Points, in no order, along strands that fork, close into loops and pass close to each other.
Two points are linked if the straight distance between their rows is under 63.1. Some points are linked to none.
J556: [-18   0  -2 -10  -5   7  -6 -12  11  -5 -14   3 -12   2  -5   8  -1  13
  -2  -8  14   1  -5 -19  10   5   3  -2  14  11  10   6   0   9 -21   2
   2  -3   5  -6   3 -27   3  22]
J707: [ -4  18  23 -15  -5  -4   4 -10  -3   5   1  -1   9   4  15  22   5  -4
  -9   4   3   1  -4   5 -17  19  17  -5 -16 -17 -12  -5  -8   3  10 -17
   0  -3  19 -13  -6   8  -8 -13]
J336: [  2  -5  -2  -9  -1   9  -1  -8  -1  -5  13  13   4  -9  17  -2  -1  10
 -12  -7  -4  -5   3   1   3   6  -2   3 -20 -18   6   1   7 -14  -5  -5
  17  -4   3   9 -17 -10 -12  -1]
J960: [ -8  14  -1   7 -15  -8  14   3  -6  14  28  -5 -11  11  -3  11  -5   1
  -2   5 -15  -9   8   0 -29   6 -13 -16   1  -4 -11   4   3 -10  17  17
   1  11  -3   6  -1  14   0   2]
J323: [  6 -22  12   8  -1   3  -4   1 -14  19  13 -10  10  15  -6   4 -11  24
   8  -3   7 -31 -14 -23 -15   7   4  -1  11   6 -10   5  -8  18  -1  -2
 -30  15  -9  -5   6   1   2  -9]
J844: [  4 -11 -17   9   7  -2   2  16  -8  13   6 -15  -1  16  -5   8   5   4
   4  -6   1 -16   2 -21  -7   1  -5   0   0  26  -8   0  15  14   1 -10
 -21   1 -31 -26  14  -2 -20 -27]
J667: [-17  14   2  -9  -3  -6  12 -10   8  11  -5   8 -18  -2  -2  14  -9  -9
  -3   8  -4   3   0  18  -5  -4  -3  -6  -1   5 -15   6 -22   0  20   9
   3 -11  -2   8   3  20   8  10]
J109: [  7   1  19   2  -9   1  -7 -10 -16  -9  -8   2  22  -7  -1 -12 -16   0
  -2 -22 -16 -12 -10 -13   7  -4  11  10 -14  -4  17   2  -3  -3  -5  -9
  12  13   7  -6  -1 -10  -2   8]
J971: [ 14  -9   9   6  10   7  -8  18   2 -13 -17   9  21 -16   5 -26   4   1
  -4 -13  -2  17   2  -6  26  -4  -9  20  -3  -2  10   1  -2   2  -9   1
 -15  12  -9 -13  12   0   5  11]
J726: [  7   7   5 -10 -16 -19   6 -13 -11  -3 -11  -3  -7  27  -6  11   1 -13
   4  -4  16 -10  -9  13  -5  -8  13   8   6   8   8  -7  -9  27   8 -15
  19 -21  15  -2 -17 -10   3 -22]
J803: [ 12   7  16   0   9  -9   8  28   9 -10   9 -19  23   0  -1  -4  10  -6
   4  -8   5   8  10  -9   7 -11  -1  17   5  -5  -6   0  16   1   6 -10
 -31  39  12   2   4 -10   1 -10]
J938: [ 18 -18  -2  -2   2   9   0 -13  -4  -9 -20  -1 -20  -6  15   1   0  -6
   1  13   5   8  -4  12  12  -4  13   4 -15  -6   0 -27   2  -1  -8 -25
  28 -18  11  14 -14   4   3 -12]
J203: [  0  18 -24   9  -1  -7   6   9  -4  10  18   8 -22  -8  -2 -22   2   5
  -6  31 -22   0   8  22  -9   6 -20 -10  -1 -29   4   6   7 -17  -1  12
  -2  -7 -11   8   8  21   9  11]
J930: [-10  12  17  -9 -13   6  12  22 -13  -3   2   2  20   7 -17   1  18 -14
  -4 -20   3  19   7   8  -6   9   0  -4   5   8   2  12  -3  -1   3  29
  -4  11  10  16  11 -16   4  21]
J359: [-12   3  24  -7   9 -13   4   8  -6   0  -9   0  26  11 -23  -1  12  -5
  12 -16  -8 -12 -13   0   9 -13  -1  -2  25  27   5   8  -3  14   1  -1
 -20  19   8  -1  10  -3   7  32]
J193: [-28   9  10 -19   1 -18  11  -8   3   4 -17   8 -12  17   0  13   8  -2
  -7  -2  15 -21 -12  13   7  -7   5   3  19  15  -5   3  -9  26   4 -12
  -3 -13  14 -11  -9  -5   0   6]
J268: [  8   0   8  -5 -12  -8   4  -5  -7 -11 -19  -2 -14  -7   9   5  -2 -11
   8   4   6  -7 -12  14   6  -9   7  12  -4  -5   6 -14 -13  18   7 -21
  22 -18  19   5 -18   1  12 -11]
J581: [-10   5  -7   6  11   1  10  13  20  -1  20 -11  -3  -6   1  16   7   7
   6   7   7  25  13  -8  -4  13   9  -5   6 -12  -7  -3  21  -7 -11  10
 -26  14   8   5   8  -8   1  -9]
J406: [  8   0  10   5  -4  -4  -5 -10 -10   0 -11  -4  10   6  -6  -7 -23   2
   5 -19  -4 -26 -15 -13   7 -14  -1  13   4  10  16   5  -5  12  -3 -17
   0  13   4  -8  -2  -3   3   0]
J482: [-14 -10  -4  14   2  -5   3  11  -7  -6  30 -15  27  -2  10  -8  -1  20
  -1  10 -14 -18   2  -7   1  11   8 -15  -4  -6  -3  -5  21 -19 -10  11
   5  24   1  21 -23   6   8  -6]
J815: [  3   2 -10  15   1   6  -7  13   7   0 -12   3   5 -16 -15  -1  -5  -6
  12 -15   2  42  -1  -1  -1   5   7   4  -3   7  24  -4   3  -1  -5  16
  -3   6   8  -9  28  -8  16  19]
J614: [ -3   1  -9  12  -1   3   2  13  11   6  20  -5 -10  -2  -7  -1  -3  10
  -1   5  -1  18   8 -14  -8  12  -5  -3   0  -5  -1   0   8 -10  -2  18
  -8   9  -8   1   9  -4   4  -1]
J911: [  1  17   0  -4   3  -4  -7   9  22   3  17   4  17 -10 -10  -1  29   4
  -2   5   4  14   4  -7   2  14 -10   1   6   7 -11  16  -6  -1 -13  21
 -37   3 -15   4   1  12 -16   4]
J44: [-13   3  14  -7  -6   7  -5 -12   3  -4 -10  -1  -3 -23   5  -2 -16   5
   5   5  -8   9  -5  -3   6  -9   8   9   1  -9   3  -7  -1 -10   6   7
  19  13   6  13   7  -7  27  22]
J841: [  7  14  15   5   7   0   4  11  22   3  20 -14   9 -10   6  11   0   9
   8   7   0  17  13 -16  -2  -1   4  12   2 -21 -16  -4  12  -5   6  -1
 -35  29   6  -2  11  -1   5 -10]
J968: [ 17  -4  31 -14 -16  17 -11   3  -3  -3  12   2  15   4   5 -13   1  -1
 -12 -17  12   1   1 -17   9   4   1  21  -9 -14   1  12 -10   3   8  10
  -1  11  -5   6  -6 -32 -12  -2]
J644: [  7 -15  -7   2  13  10  -2  19   6  -6  19   3  12  -1   7  -7  17   5
   0 -11  13   9  12  -2   2  10 -16   2  -6   4  -8  14  18  -7 -10  16
 -20  -1 -16  14 -13  -8 -22 -11]
J670: [ 18  -4  20  -2 -13  13 -14 -10  -4   2  11   1  25  -3   1 -10 -16  11
   0 -21  -4 -13 -16 -26   5   1   7  18  -9 -13   2   8   1  -9  -1  -2
   6  14   0  -1 -10 -20 -13   0]
J854: [-11  12 -23  12   9 -14  13  11   4   3  13   7  -2   3   1 -12  13   6
 -13  14 -16  -5  10   8  -2   7 -13 -21  -2   3  -6   5  13 -11 -10   1
 -14  -3 -12   1 -10  28 -10   0]
J246: [  6 -31 -14   3   7  17   5   9 -14  -2  -6   0 -22   1  15   1 -20   6
  -1  -3   2   1  11   2   4 -13 -12  14 -11  -5   0  -8  -9  -5   5   9
   9  -4 -26   9  -1   1   9  -8]
J197: [-11 -13   0   4   6 -10   7  12   0  -5 -15  -9  10  18 -28  10   6  -4
   6 -20   5 -10   0   2   9 -13  -3  -2  15  37   9   9   3   9  -7   4
 -18  18   9   6   6  -5  -3  18]
J353: [ -4 -31   8   1  -5   8   4   6 -28  14  11  -4   8  15  -1   3  -9  26
   3  -5  17 -30 -13 -18 -13   7   1 -13  16   6  -5   4 -18  15   4   7
  -8   7   1   8  -3  -8  15   4]
J11: [ -6  30  -8   3  -3 -20  -5 -13  12  -5   8  14   7   2 -16 -18  13   1
 -16  -1 -22  -9  -1   6  11  -6 -15 -10   5   7   4  16  15 -19 -13  -7
   1   6   2   0  -6  12 -12  24]
J924: [ -4  25  -5  -3   8  -2   9   5  14   1   4   8  11  -2  -9   1  14  -4
  -7  -3   3  18   4  14  -4  10  -2  -4  -6  -4  -8  14  -6  -6  -5  12
 -18  -7  -5  -4  14  12 -13   3]
J445: [ 11   4 -10  -7  -8  -3   6 -21   4   7 -18  -4 -21  -5  -1   7 -21  -7
   6   3  17  -7  -3  11  -3 -11   2  24   7   0  -9   3 -19  20  14  -6
  -1 -14 -26 -10  -1  -2   1 -19]
J30: [ -2  11   5   6   2   0   2 -16   2   7   2  -8  -4  23  -6  13  16  -1
   5  15   3  -3  -5 -19 -18  15  19 -29   7  10 -12 -15   5  -2   0 -11
  -1 -22   7 -15   7  14 -20 -13]
J139: [ 12 -19   4  13  -6   4 -11   2 -11  -1 -11  -5   9   2  -5 -10 -20   4
   0 -17   5 -10  -5 -14  15  -8  -7  21  -3  16  13   8  -6  17  -9  -2
  -5  14 -16  -5  -2   3   5  -2]
J423: [ 11 -10  10  -7   0  17 -11   9   2  -9  23   7  22  -1  13  -7  12   7
  -6 -13  13   0   0 -16   9  12  -9  14 -10  -8  -4  16   2  -5  -6  12
 -13   3 -10  13 -16 -14 -14 -13]
J747: [ 12  23  -8   9  -8  -9  -2 -17   8   6  16   5   3   0 -12  -4  -2  -8
  -9   0 -24  -8  -7   0  -5  -2  -2 -12 -11  -2  -2  11   7 -22   5  -5
   7   3   9   0  -2   8 -22   4]
J322: [ -2  -1 -13  22  -6   6 -13  -2   1   0 -10   4  -2 -16 -12 -11 -22  -1
   3 -14  -4  24   0  -1  -1   6   1  -3  -3   9  26  -5   3  -3  -4  18
  22  -5   1 -10  17  -4   9  16]
J730: [  1  -6 -24   5   6   3   6 -10  -1   4 -18  -3 -27 -10   7   2 -15 -11
   7  20  -7   1   9  10  -5  -8   4   1  -2  -3 -12 -13 -12  -3  15   0
  14 -24 -15  -1   9  15   8 -11]
J54: [ -6  -4  19  -2 -12  10 -12  -4   0  -1  -3  -1  15 -14  -4  -2 -11  15
   6  -6  -1   9 -14 -22   6   5  16   8   2   2   1  -2 -11   1  -7  18
   3  20   4   7  10 -10  25  24]
J279: [  9   2   6   7  15   7 -12  21   7 -18 -10   9  36 -22  15 -37  22  -2
   4  -7 -15  31   5  -3  15  -2 -12   8   2  -7   0  -8   1  -3 -26   2
 -28   6  -8  -9   6   4   8  12]
J693: [ -6  19   5   0 -14   3 -19  -4  25   4   6   1  -1 -20 -14 -12   9  13
   1   8   4  21  -8 -17  10   8 -11   8  14   1   3   1  -9   1  -4  25
 -16   4 -12  -8  12   1  13  30]
J96: [ -3   3  -3  -1 -13  -6   7 -13  -9   2 -13  -2 -16   6   2   4 -21   1
   3   2   2 -28  -7   6   0  -2  -2  14  13  10  -2   2 -21  26   7 -11
   0 -18 -17  -9  -8   5  15 -11]
J487: [ 11  -1  -7   4 -12  -1   5  13   0  -2   7  -9 -19  14  -3  17   5 -21
   5  11  -1   6   6  11 -14  -8  -4  -8 -12   2  -5 -13  -1  -4  17 -15
  25  -3  30  18 -10   2   0 -19]
J294: [-10 -15  -4   6   0  -2   7  26  -4  -2 -15   4   4   8 -18  -5   6 -13
  -3 -22   2   0   7   6  20  -8 -16  11  11  35  15  11  -8  13  -6  19
 -14  15  -5   9   6   3   7  17]
J254: [  6   7   1   8  13   3 -13  20   4  -9   4   0  38 -20   3 -27  28  -4
   5 -13  -7  20   4 -11   6  12 -12   1  -2  -1   4   3   3   5 -20   6
 -32   7  -6  -5  -2  11 -12  -9]
J510: [-11  13  -8  11   7  -9  18   5   0   5   6   5  -6   3   6  -2  14 -13
 -13  17 -15  -9   8  14   0   4  -3 -21  -7   2  -6  -3   9  -5   5  -8
  -4  -8   8   2  -3  29   7   3]
J210: [ 16 -17  -9  10   9   9 -13 -18   4 -10 -18  -4 -12 -20  10  -6  -2 -11
   2  26  -8   9   8  17  11  -9   6   3  -7 -23   5 -23   6 -18  -7 -12
  23 -14   8   4   7   4   6  -1]
J894: [  0 -12  -3   4   6   6  -1  25  -3 -15   9  -7  38 -13  -6 -11  29  -9
  -2 -10   4  12  11   0  -2  19  -7  -4  -3   2   2   6  15  12 -13  22
 -35   8  -4  11  -8  -3 -19 -15]
J886: [ 16  -6 -17   8   3   7 -10 -21  -1  -4 -22   6  -8  -8   5  -1 -11  -2
   3   1  -3  -1   0  -5   6  -3   2   6  -8  10   8  -1   1  -1  -8 -15
  19 -18 -20 -16  -3   2 -15 -15]
J877: [-18   6  -1   5  -9 -10  -6  -3  -8   3  27  -6   7  -1   8 -13   8  20
  -5  18 -18 -19  -4 -10  -3  14  -1 -23   5  -6   7  -3  22 -21 -14   9
  11  12   4  12 -19   2   6   3]
J525: [  3   5 -15   3   6   4   4  -7   5   8  -1   8 -16  -5  -1   2 -11  -6
  -2   3 -10   3   8  21  -6  -6  -7   3 -12  -6  -9   4 -10 -11  13   7
   4 -12 -10   4   8  13  -4   0]
J542: [  4  -4   5  -5  14   8  -3  29   6 -18  14 -10  17  -1   9 -11  22  -7
   0  -8  10   9  20  -1  17 -14 -13  13  10 -13  -2   4  15  -1   0   0
 -30  23   7  16  -9 -14  -2 -10]
J502: [ -4  -6  -1 -17  13   5   7  -4   5 -11 -36   8  -7 -20   2   2 -10  -5
   1   4   8  26  -1  18  21 -21  11  12   8   2   6  -9  -6 -10  -4   2
  11  -4   1   1  12   3  15  24]
J653: [-14   4   4  13   4  -3   5  11  -4  -5  13  -4  24 -13  10 -10   0   9
   2   3 -21   1   2  -2   0  10   9  -3  -9 -14   9  -6  13 -13  -7  14
  -2  23   7  13   2   8  25   6]
J24: [ 14   1   1 -12  -6  14  -5 -10  -2 -12   7  17  -9 -11   7   1   6 -13
 -12   0   0  -4  -1  18   9   3  -8  -7 -15 -31   8  -3   4  -9   3 -19
  31 -16  21  10  -8 -17 -12   7]
J5: [ 26 -19 -17  -3   5  14  -6 -15  -1   0 -16   6 -18  -2   9  -4 -11  -3
  -2  -5  14   0   7  11   6 -17 -18  21  -3  -2   3   7  11   1  -3 -16
  14 -20 -28 -19  -1 -18 -23  -8]
J573: [-15  -1 -16  14  13  -3  -4  -4   9   5  -4   2  -1 -17   9 -10  -5  18
  -4  18 -10  14   1   4   6   8   5  -9  -7  -5   6 -12   7  -9 -17  11
   6  -3 -13  -8   7  18  10   4]
J313: [-11  18 -26   7  12 -11   1  11   0  -5  10   5  -2  -6   6 -27  14  11
  -6  22 -19   7   8  23   2   1 -15 -13   7 -19   5   4  22 -20 -15   8
  -8  -3  -8  12  -4  23   7   5]
J873: [ 17  -5 -13  13   6   4 -22 -30   8  -3 -21   7   4 -30   4 -16 -13   0
  -3   1 -11   9  -2   3  10   1  -4   5   0  -5  12  -6   6  -4 -10 -17
  25 -12 -10 -28   0   8  -5   7]
J628: [  4  10  -9   4 -11  -2  15   7  -9  17  30  -5 -13  11   1  10   2 -11
  -4   6  -9 -16  14   5 -31   4 -16 -13 -14 -10 -13   4   2  -3  24  -2
  -2  -1  -8  -8   0   7  -9 -21]
J649: [  1 -32  -7  -2  25   9  -4  11   7 -15  -8  -4  -2 -10  22   5  -8  21
   4  15  14  20  12   3  23 -11   4  19   0 -21  -6 -13   5 -13 -18   9
 -16   1 -11   7   1   2   6   2]
J918: [-15   9   5  -9  -9   4  -7 -10   1  -6  21   9  10  -9  13  -7   2  22
 -11  -4  -8  -2  -3 -16  -1  22   3  -7  -5 -22   6   8  12 -18 -15  10
  10   5   4  11 -17 -12   2   3]
J700: [ -6   8  17  -5 -10  -6   3  -5  -4  17  22  -1  10  13  -5  15 -13   9
  -1   3 -12 -11  -8   3 -22  10   1  -8   0  -1 -28   8 -21 -14  19  19
   2   5  -1   7  -7  22  -1   5]
J471: [ -1  13 -17  12   0  -6  12   4 -11  14  10  13 -24  -7   2  -7   2 -14
  -7  17 -23  -5   7  20 -10   8 -12 -21 -11 -13  -2  -4  -6  -3  12   2
   3 -15  -8   0   8  26   6   0]
J357: [  3  -1  -8  -1   1  -9  10  12   3   9  15  -6 -12  16  -2  11   2  -7
  -3  -1  -1 -22  10  19 -13 -16 -17   5  -6   5 -17   8   3  11  22 -10
  -2   2  -6  -6 -10   3 -10 -14]
J278: [ 26 -20   1 -14   8   2  -5 -15  -2  -2 -15  -1   3  -7  14   1 -15   5
  -3   3  23   0 -11  15  16 -19  -4  32  -9  -1 -12   4 -13   9  -1 -12
  -3   2 -34  -7  -8  10 -16 -12]
J612: [ -9  -9  -6  -6  -5   2  13   5 -18   0  -7 -12 -22   4   7  12 -16   3
   8   5  23  -3  -4 -13 -11  -2  17   7  -5   4   7 -15 -13  17  -5   4
   0  -7 -13   0  -2 -12  16 -26]
J398: [ -9   7  -7  -1   5  -8  -5  -6  11  -2   2   3   1  12 -11  -4  10   4
 -13 -18  -2 -15  -2  -4   9 -10 -16  -4   9  18   3  17  13  -6  -4  -6
  -3   3  -2  -5  -8  -5 -17  16]
J610: [  2  -4  -1  -9  -9  -3   6 -19 -11   1  -9  -9 -17   6   8  13 -20  14
  12  13  21 -18 -15 -17  -4   0  19  10   4   3   1 -13 -14  22  -7 -17
   5 -17 -16 -14  -9  -8  17 -28]
J849: [ -1 -15  23  -5  -1  -4   1  -8 -25  11   6   2  14  17  -2   3 -16  21
  10  -8  10 -26 -15  -8 -25   5   7 -18  22   1   1   6 -16  17  14  -9
   7  10  17  -4 -11  -4   9  -2]
J393: [  7   0 -10  -6   6 -15   5  17  18   5  16   2 -19  11   0  22   5  -6
   4  12  -8  -9  11  23  -6 -23 -15  -2 -12  -2 -25   2   0 -13  25 -19
   0   2  13   8 -12  15 -11  -5]
J833: [ 13   3   4  -2 -16   8  -7  -9  -7 -14  -5  12  -2  -7   0   0  -6 -19
  -5  -7 -15   2  -2  13   3   6  -3  -5 -13 -13  12  -6  -4  -4   9  -5
  38 -13  27  27  -5  -5  -2   7]
J830: [  1   7  13   2   4  -5  -5 -18   0  17  -1 -10   7  19  -7   9  -8  11
   9  -4   6 -23 -16 -14 -16   6   6   6  10   1  -4   7  -2  18   2 -18
 -22  10   0 -29   5  -5  -8 -15]
J892: [ 10  16  -4  -9  -9   1 -10   3  24   0  19  -4  19   5 -16   0  33   2
   2  -4  12  29   4 -12 -10  18   1  -2   9  -2 -11  21   0  -4 -13  24
 -26  -1   2  -2   4 -13 -29   1]
J223: [ 14  -6  -3   4   4  10 -18 -35   7  -5 -18   1 -15 -35  12 -14   1 -11
   0  16  -7  -5  -4   7  10   3   0   3   2 -18   5 -18   5  -3  -5 -23
  28 -15   0  -5   3   2   0   8]
J391: [ -9 -10  -3  -9  -6   0  13   9 -21  -6  -8 -10 -24   4  18   8 -15   3
   7  17  11  -2   0  -9  -3  -2  16   0  -7   2   7 -28 -11  10   3  -6
  20  -6   7  13 -10   2  27 -22]
J648: [  4   8  19  -4  -5  -4   2 -21 -11  13  -5  -2   6  20   9  14   3  -2
   0   8   2 -10  -9   1 -17  24  21 -15  -8   1  -8  -7 -15   5   8 -12
   4 -22  13  -7 -11  14 -15 -17]
J7: [  2  25  18   6  -4 -16  -6 -20   2   7   4   3  12   8 -13   0   4  -6
  -1 -10 -21 -14 -13  -7 -11   1   1 -16  10   0   2   8   3 -11   9 -13
  -5   7  16 -17   7   6 -13   8]
J452: [  1   4 -16  11  -4   7   8  14  -8  -4  -5   4 -22   2  -9  -2 -10 -24
   1 -13  -7   7  13  17  -2 -15  -7  -2   2  -2  16   7   4   0  16   4
  15   0  10  14  12  -9  12   4]
J239: [-22 -16  -1  -2   0   3  14  20 -15  -6   2 -11 -10  11  14  11  -2   2
  -1  19   2   1   9 -15  -4   9  20 -15 -13   3   1 -25   7  -4  -4   1
  19   1  11  16  -5   1  18 -10]
J880: [ 11 -19   0   6  -1  -1   1  18  -2  -2 -18  -4  -2   7 -11  -7 -11 -10
   3 -16  14  10   2   3  16 -25  -7  24   3  23   9   6 -15  12   1  12
 -10  16 -13  10   5   6   8  -4]
J577: [ -1   2  -7  12  -3   2   9  10  -1  -2 -17  -4 -18  -1  -8   8 -10 -14
   6 -12  11  25   4   4  -2  -9   9   6  -2  -1  19   1  10   5   2   2
  -3   9   5  -2  18 -12  13  -4]
J657: [-14  10   9  -7  -7  -2   5 -15 -10  14   0   8   1   5   2  14 -19  -1
   4   3  -8  -9  -6  13 -16  15   8  -6  -3   5 -19   7 -30   2  16  16
   6 -21  -8  11  -1  23   3   2]
J361: [ -1  14  23  -3 -16  -1  -6  -9 -15  -8  -8  10  11  -7   0  -3 -10 -12
   1 -18 -18  -6 -10   4   3   1   7  -1  -8  -1  18  -2  -4   3   9  -6
  26  -6  19   9  -2  -8   5  16]
J16: [ -9  10   9  -9   7  11  -1  -4  17  -1 -12   4  -4 -30  -1  -3  -5   3
   2   7   4  28   2   6   4  -9   8   8   3 -16  -1  -8   1 -15   6  15
   2   3  -5   1  20  -1  23  27]
J908: [  4  -7 -12   6   1  -4   2  11   9  -5  20   2 -16  11   3   6  14  -9
  -5  14 -15  -6   8  14  -1 -10 -13 -16 -15   0 -10  -9  10 -23  11 -10
  24   2  22  26 -16   8  -4  -2]
J543: [-18   7  25 -12  -4  -7   7   6  -7  -1  -5  -1  13   6 -12  14  20  -7
   7 -14   3   4  -4  -1  -6   9   9  -3  19  14   3   7  -3  13   0  19
 -17  17  17   2  15 -12   8  27]
J594: [-21  -6  -5 -22   7 -11   9  -3  -4   4 -23  11  -7   9   6   3   4   2
 -18  -8  17  -8  -8  11  16   7   4   9   3  16  -3  14  -9  31  -9  -4
 -11 -15  -9  -9  -9  -7 -10   3]
J389: [  6   3   6  -7   6   4   1   7  13  -1  -3   3  15   2  -3   3   7   0
  -5 -10  17  29   7   4   1   4   7  14 -13  -8  -7  10 -10  -3   1   8
 -15   1  -5  -1  15 -12 -17  -1]
J251: [ -1  12  29  -6   8 -10  -2 -10  -6  10   8  -1  25  13  -3   1   9   7
   0 -11  -3 -25 -16 -15 -12   8   4  -2  14  -8  -2  10   1  11   1 -14
 -21  16   9 -25   2  -5  -8   6]
J779: [ -6  -8   0 -10   9  -4   4  -2  -3   6   4  -9  -6  26  -5  22  10   1
   6   9  14  -9  -3 -17 -19   4  14 -25   3  24 -17  -6  11  -5   3  -7
   4 -22  -8 -10   4  -4 -31 -18]
J634: [ 14  -5 -14  11  -8  -3  12   8  -6  -8 -11  -1 -30   8  -4   5  -9 -29
  15   9  -8   3   7  19  -6 -16  -3   1  -5  -1   5 -16 -13  -1  19  -6
  23  -7  20  24   0   2  19 -12]
J655: [ -9   8  -3  -5   7  -6  -1 -12   6  -1 -19  12   0  -1   6  -2   5  -3
 -15 -14   6 -11  -4   4  15   3  -5   2   1  10  10  14   8  14  -9 -24
  -6  -6  -2 -20  -2  -2 -12   2]
J820: [  7   2 -18  21  -1  15 -18  -8  10  -8 -12   6 -13 -15 -10 -18  -6  -5
  -4  -1  -6  20   7   4   9  -8  -1 -12  -3  -5  27  -7  19 -15 -12   0
  34  -5  10  -4  10 -12   8  15]
J347: [-14 -13   7 -23   7  -7  -4  -9   2   4   2  -7 -14  34  -3  25   2   9
   9   6  22 -10 -10 -15 -16  -3  15 -19  20  23 -12   0  -3   6  -2  -1
   2 -10   9  -7  -4 -17 -13 -10]
J341: [ -4  -5 -18   4   9  -2   6   4   1  11   3 -13 -23   2  12   7  -5   1
  12  36 -13  -4  10  -6  -5 -11   7  -3 -13   1 -21 -23  -5  -9  15  -6
   9  -5  -9   6  10  20   6 -29]
J213: [ 11   4 -17   0   2  -4   4  -7   9  -1  -9   5 -23  14  -1   2   5 -21
  -3   4   3  -8   2  13   5 -16  -1  -4  -7  13  -4   3  11   0   4 -29
  10 -16   7  -8   0  -1 -15 -14]
J578: [-12  -7  -8  -1   8  -4   9   9   1   4  13  -8  -8   4  18  13  -5   8
  -2  24  -1  -6   9  -7  -2   8  15 -13 -13  -2 -15 -18   2 -10   1   0
   1   3  -6   8  -5  14  10 -15]
J472: [ -3   0  35 -16  10 -12   4  -4 -13   4   6  -5  32  14  -5   8   1  14
   7  -6   0 -29 -16  -3 -19   2   6 -17  17  -8 -10   4  -6  10  13 -16
   0  17  23 -20 -10   5   3   7]
J874: [-26  -8   8 -17   6  -9   0 -11   3   3  -8   3 -11  23   1  21   6  14
   3   5  18 -22  -9  -6  -1  -3   7 -20  26  21 -11  -1 -10  16  -4 -12
   5 -18  15  -3 -13  -4   4  11]
J245: [  0   0  19  -6 -14  16 -26  -9  13   3  -3   1   5 -27  -6 -10  -3  11
   2  -1  10  10 -11 -27  14  11  -3   9  12   1   6   1 -14  15  -7  22
  -8   5 -13 -11   8 -16  16  30]
J860: [ 16 -29 -20  -1   6  12  -4  -7 -16  -5  -8   1 -27  -9  18  -3 -15  -1
   5   7  -6 -10  12   7   5 -22 -18  13   0 -14   3  -6   5  -5   2  -7
  18 -11 -31  -9  -1  -8   1  -8]
J598: [  7   0  -5 -12   0  11  -6   5  18  -5  11  -1  19   2  -5   6  22   4
  -1 -13  18  29   1  -8  -3  21  12   4  -5  -5  -3  14   9  -8 -15  18
  -9  -2   4   1   0 -31 -28  -7]
J479: [ 11   3  -3  -1 -12  -5  -1 -10  -6  -2  -6  -3 -10  28  -8   7   4 -16
   4  -6   5 -15  -2   4   2 -10  -5   0   2  21   5  -6   5   7   7 -28
  21 -22  20  -1 -13  -7 -10 -13]
J152: [  0  19  -9  14 -12  -1  -9  -3  23  18  22  -2 -13 -14 -12  -8   1  16
  -3   8   0  19  -1 -15  -5   8 -12   4   6  -4  -3   2   4  -4   4  22
 -18   6 -14 -12  15   4   9   8]
J147: [ -2 -10 -19   8  10   8  -2   1   1 -13 -25  10 -14 -12   0 -12  -8 -12
  -1   0  -6  23   9  23  21 -22   3  -1   9  -3  22  -4   8 -16  -9   4
  24  -9   6  -1  17   5  13  21]
J95: [ -3  -4   9   7  -5   8   6  26 -13  -7   2   1  36  -3 -16 -14  23 -16
  -6 -15  -1  11  11   7  -2  16  -5  -1  -4  10  13  11   3   6  -2  24
 -22   9   3  11   7  -3  -5   2]

A tip is a point with one link. Name the tips that can be reached along the links from each point below, in the order of the rows.
J833 -> J971, J653
J313 -> J445, J542
J193 -> J707
J210 -> J246, J213

A piece is all that can be reached along the links. How many separate loops has the piece of each point below (a circle has one, a figure eight two, a Y none), and how many tips (points with one link)?
J193 -> loops 1, tips 1
J892 -> loops 1, tips 0
J930 -> loops 1, tips 2
J341 -> loops 1, tips 2
